A landscape with many peaks, sampled at points; each row gives a point and its height.
A climber steps from a point to the highest of its 2 nearest points, and stops where none of them is higher. Distance is the straight distance between rows; heights are no part of it.
k_639: [ 10 -11   3   7  -7  -1   7  -4   0   1   9   3  -2  16  12  13   8 -37
  -1  -8]  h=27.7
k_352: [ 24  12 -14 -13  42  14 -21 -14  16 -29  15  -3 -11  -2 -12  29   0   3
  16  19]  h=41.0
k_301: [  3   8 -10 -31  17  -3 -19  23  18 -16  12  -6   9  -6   1  31  19   3
 -28   3]  h=25.0
k_937: [-27  -1   3  -3  -7 -33   7   1 -15   1  -8 -21   9 -17 -22 -16 -11  11
  -7   4]  h=48.2
k_763: [ -5   4   0  19 -15  25  19   2  -4  18 -16  11  -5 -17  26 -14   4  11
  -5 -10]  h=16.4
k_493: [ 25  -7   1 -21  21  23 -20 -18  14 -22  16  -6  -8  22 -19  21   7 -14
  19  21]  h=40.0
k_240: [  8  -9  13  20 -10  14  23 -11  -5   8  -5  14   6  13  -1 -15  -8  -9
  44   0]  h=51.3
k_993: [  7   9 -11 -14  14   6 -15  -3  13 -17  14  -7 -11  -8 -22   3   5  16
   7  12]  h=43.7
k_102: [-37  10  -8  -5   0 -15   3   7  -7   9  -6  -3   7 -24 -11 -12  -3  17
 -32  -4]  h=39.7
k_739: [  4  -2  16  27 -24   8  20  -4  -9  14 -17   7  -5 -11  30 -25 -11  19
  13 -15]  h=14.7
k_338: [  2   3  -6 -18   5  22  -8  18   8   0   5  15   0   2   8  17  23 -15
 -34  -5]  h=14.2
k_663: [  6  -6 -11  17   4  48   5 -11   1 -16  -9  -4  -7 -15  -6 -15  21  22
  22   5]  h=48.7
k_516: [ -1  10 -23   3  13  26   6  11  -2  -3 -13   0  -4 -30  -8  -5  14  30
  -7   2]  h=37.3
k_680: [ 11  -4  18  26 -21 -20  23 -18 -14  24 -12   9  -5  16  -1 -23 -31   9
  30 -16]  h=41.1
k_645: [ -5 -19   1   9  -1  40   3   1   0   5  10  12  -6   5  15   6  18 -11
   0   3]  h=27.5
k_755: [ -1 -17  -5 -10  13  51  -5  -7   2  -7  10  11  -5   2   8  19  22 -15
  -8  14]  h=30.5
k_818: [-12   1   7   6 -14 -22  15   0  -1   4  -9 -14  12  -6 -23 -23  -5  12
  29  -4]  h=35.0
k_166: [  9  -3  15  10 -13 -23   4   2   0  21  -2   7  -1  20  20  -9 -17 -21
 -16 -10]  h=53.7
k_391: [-17   6   4  20 -31 -19  14  -2 -23   7 -24 -14  -4 -22  18 -38 -20  38
   4 -21]  h=31.9
k_38: [  0  -2   2  -6  -6  -6 -12  17   8  19   1  -1   1  12   4  20   1 -23
 -25  -2]  h=13.8
k_717: [-34  16   4   8 -18  -9   6  15 -13  16 -11  -2  -1 -23   7 -22 -10  16
 -26 -15]  h=33.9
k_929: [ 11  -2  -9 -16   5 -15 -12   1  18 -16  16 -11   3  11  -2  37  16 -29
  -2   2]  h=43.8
k_965: [  0  -4  19  18 -20 -30   3  13 -12  23  -1   5  -6   8  34 -20 -32  -1
 -16 -12]  h=26.9
k_408: [ 16 -15 -10   2  26  20  -6 -13   6 -25   8  -1  -6   4 -13   6  14   1
  12  16]  h=57.1
k_817: [ -3  -7   6   9  -9  -9  11  -7   4   3   0   3   4  15   2 -16   2  -1
   7  -8]  h=26.2
k_144: [ -8   5  13  13 -30 -17  10  10 -11  16 -11  -4  -6 -19  28 -30 -20  19
  -9  -8]  h=28.8
k_522: [  3  -2  -2   8   3  22   6  -6   7  12 -10   3  -1  -7 -10  -5   1   7
   8   4]  h=18.6
k_392: [ 16 -15   2  -9  30  43 -21 -34   8 -26  14   2  -7  18  -7  25  11  -7
  21  21]  h=37.6
k_317: [ 17   8 -22 -11  29  -1 -16  -8  18 -16  13  -6   0   4 -17  41   3 -12
   3  16]  h=48.3
k_266: [-20   6  22  14 -19 -38  11  -3 -23  22 -18  -4   4   1   3 -32 -39  13
   6  -9]  h=39.4
k_92: [  1  -2  11  -4 -10 -36   7   0   1  10  -6   4  17  11  -1   4 -11 -23
   4   0]  h=13.6
k_753: [ 19   9 -22 -23  38  16 -22  10   9 -31  22   0   2  -6   3  17  14   6
 -10  19]  h=34.3
k_457: [  0 -16  13   9 -13  -5  -3   7   3   9  14   8  -4  17  27   1  12 -28
  -7   0]  h=22.6
k_432: [  5  -7 -18   0  24  38  -5   2   0 -15   0  12  -8  -6  -9  11  25  18
 -13   9]  h=44.7
k_852: [ 15 -12 -15  -7  38  50 -16  -8   2 -28  13   2 -14   0  -4  17  22  14
  -4  16]  h=49.3
k_977: [-12  13  -5 -25   5  -8 -20  29   8  -8  10  -7   2  -6 -13  15   9  -1
 -19   8]  h=21.4
k_440: [-11  12  -6 -14   2 -19  -9  15   8  -6   3 -18   0  -1 -21  18   2 -18
  -6   5]  h=19.0
k_892: [ 16  -6   9   3   3   4  19 -24   0  -7  -3   4  -8   4 -22   1   5   1
  45   2]  h=59.5
k_51: [ -3  -3 -16   5  14  39   7  10  -3  -3  -6  15   1 -12   1  -9  20  23
 -17   0]  h=40.4
k_224: [  6   5   6  25 -28 -10  24 -12 -14  15 -23  -3   4 -13  15 -28 -17  20
  29 -14]  h=13.9
k_799: [  5  -4   1  -6 -15 -18  -7  -1   9  -4  10   0   4  22   3  28   9 -36
   4  -9]  h=34.1
k_247: [-28   9 -14  -1   3 -16   3   8  -5  -9  -6 -19   7 -26 -20  -6  -4  18
 -14   3]  h=44.2
k_774: [-24   5  -6 -20 -10 -35 -15   9   3   9  -2 -13  18  -3   0  20  -8 -11
 -28  -5]  h=27.3
k_674: [  2   8  25  23 -27 -33  17 -12 -26  21 -16   1 -10   6  14 -33 -36  19
  20 -14]  h=36.7
k_999: [ 11  -3   0  19 -11  16  23 -14  -7  -3  -7  -5   0   6 -18 -13   0   7
  43   1]  h=55.5
k_226: [-13  17 -20 -12  14   5   4  17   6  -1   0   6   2 -28  -7  -2  10  18
 -25   2]  h=33.2
k_288: [ -4   9  -8 -11  12 -11  -5   0  17 -12   8  -8  11 -15 -19   1   7  19
   3   8]  h=39.8
k_613: [  9 -11  18  19 -17  24  10   2  -8  15  -4  16 -10   8  29 -25  -1  -6
   0  -5]  h=32.0
k_726: [-15   3  21 -10 -17 -50   4   6  -4  21  -2  -3   7   5   9   2 -29 -19
  -5  -4]  h=10.3
k_606: [ 10   0 -16 -22   3   4 -26  15   9  -2   2  -1   3  11   8  36  21 -23
 -38  -6]  h=10.7
k_307: [  8  -2  -7  -7  16   9  -1  -7   9 -22  14   1  -7   5  -5   7  20 -15
  -8   5]  h=46.3
k_200: [ 17  -3 -24 -17  40  53 -24  -5   0 -35  19  12  -8  14  11  26  20   4
 -11  18]  h=45.0
k_482: [  2 -15 -14 -11  20  45 -20 -12   3 -17  16  14  -1  20   5  38  22 -25
 -11   7]  h=33.7
k_582: [  4   8 -15 -30  30   8 -10  17   9 -23  14   4   0 -11  -4  15  20  19
 -16   9]  h=29.8
k_5: [  2   4  -4   9 -13  -4  16  -1  -4  -1 -25 -16   8 -15 -12 -26   4  33
  23  -7]  h=33.8
k_594: [-19   2  -8  15 -18  -7  13   0 -12   1 -27 -12   5 -26  -1 -23  -8  38
   9 -12]  h=33.1
k_721: [-29  12  10   1 -18 -37  -8   6  -8  19   2   2   7  -6  33 -10 -27  -2
 -26 -13]  h=2.3
k_783: [  9  -7  -3   2   4  -3   3  -1   1  -2   6   2  -4  21 -13   1   2 -31
  10   2]  h=23.0
k_845: [  5   5   9 -15   3 -24   1   1   4   2   8  -1   5  16 -33  13  -7 -22
  25   0]  h=45.1
k_675: [-38   9   7   8 -22 -22   6   5 -26  21 -21  -1   7 -30  21 -26 -19  33
 -25 -18]  h=30.1
k_705: [-13   7  24  13 -27 -28   0   9 -21  25  -6   6  -1  -9  41 -32 -39  20
 -24 -11]  h=22.9
k_310: [-32   8   0  -9  -6 -22  -8  15   6  17  -3  -2   9 -17  -1   6  -2   4
 -33  -8]  h=33.4
k_647: [-10  -2  10   7 -17  -4   6  18  -4  20 -10  11   9  -4  18 -11  -9   4
 -17  -9]  h=24.7
k_552: [ 22   1 -21 -18  19   0 -23 -12  15 -24  14 -11  -6  14  -2  53  16 -33
  -4   7]  h=59.2
k_928: [ -5   4  15   8 -21 -31  10  -5  -6  18  -6   0   9   6  -1 -26 -29  -2
  13 -10]  h=34.0
k_113: [ -2  -9   0  26  -6  34  11  -9   3  15 -13   8  -6 -14  10 -12   8  10
  11  -4]  h=17.7
k_259: [ 12 -12  -7 -14  16  23 -13 -11   3 -22  13  -2  -5  17   4  25  23 -32
  -7   6]  h=38.3
k_696: [ 19  -5  22  22 -19   0  27 -13 -12  23 -10  17  -7  17   9 -15 -17   0
  41  -8]  h=46.0
k_96: [ 13 -12 -10  15  13  20   9 -13   0 -16   0  -3  -2  -5 -18  -9  17  17
  23  10]  h=51.2
k_335: [ 27  -4  -5  -8  20   7  -8 -18   9 -11  12   0 -10  23 -30   7   7  -7
  35  12]  h=43.6
k_889: [ 18   1 -24 -29  16   6 -35  13   8 -27   9  -5   0  11   6  50  25 -17
 -28  -2]  h=8.5
k_640: [ 13  -9  21  21 -14   5  13  -2 -14  17  -3  15  -3  15  28 -21 -20 -11
  19  -3]  h=38.5
k_865: [ -6   7   4  -2  -2 -13  11  -5  11  -5   3 -13  -1  -9 -21  -9   5  13
  18   5]  h=36.8
k_131: [ 12 -13   1   9  -3  17   3 -12  -2   0   8   6   2  20  -2 -12   4 -13
  14   2]  h=23.8
k_235: [-33   4  20  -4 -18 -35  11   2 -16  10  -9 -13   9  -9  -1 -22 -23  14
  -3  -7]  h=44.1
k_766: [  9   1  15  -1  -3 -14  16 -10  -3   1   0   6  -2  19 -31  -2  -4 -11
  38   1]  h=52.9
k_567: [-18   2  14   5 -19 -39  -8   4   3  23   8   3   4   1  25  11 -24 -17
 -23 -12]  h=6.0
k_23: [ 19   9  -5  -7  26  -2  -7 -16  15 -15  13 -11 -11   0 -34  -2   2  10
  25  14]  h=47.5
k_4: [ -4   0  14  13 -21  -7   7   6   3  18 -12   7   8   2   4 -22 -11   0
   7  -7]  h=29.4
k_244: [ 26   2 -16 -19  39  33 -32  -5   6 -33  22  -5  -4  15   0  27  15  -6
  -9  20]  h=40.2
k_673: [ -7   2   4   3  -3  12   4  17   4  15 -16   3   1 -15  -1   0  -1  16
 -14   1]  h=20.5
k_90: [ -8  -4   2   2  -5 -30   4  15  -5   2   0  -6  14   3  -5  -3  -7 -18
 -13  -4]  h=16.5
k_605: [  0  -1   3  -8   3  10  -4  12  12  12  -3   7   4  -6   0   7  10  -3
 -24  -2]  h=17.6
k_713: [ -1   7  -8  -2   8 -17  -1   7   3  -3   2 -11  -2   5 -17  -8  -1 -19
  -3   7]  h=19.6

Where does a climber stop that starts at each point below?
k_977 => k_852
k_645 => k_408
k_705 => k_23
k_674 => k_892
k_613 => k_892

Call two points neighbours if one is among the 2 nearest of the other. Go from one point of each pair to the other, from neighbour to neighbour, staying as high as possible. Name the lowest point that can't be avoided.
k_166, k_892 => k_705
k_892, k_937 => k_674
k_408, k_23 => k_392
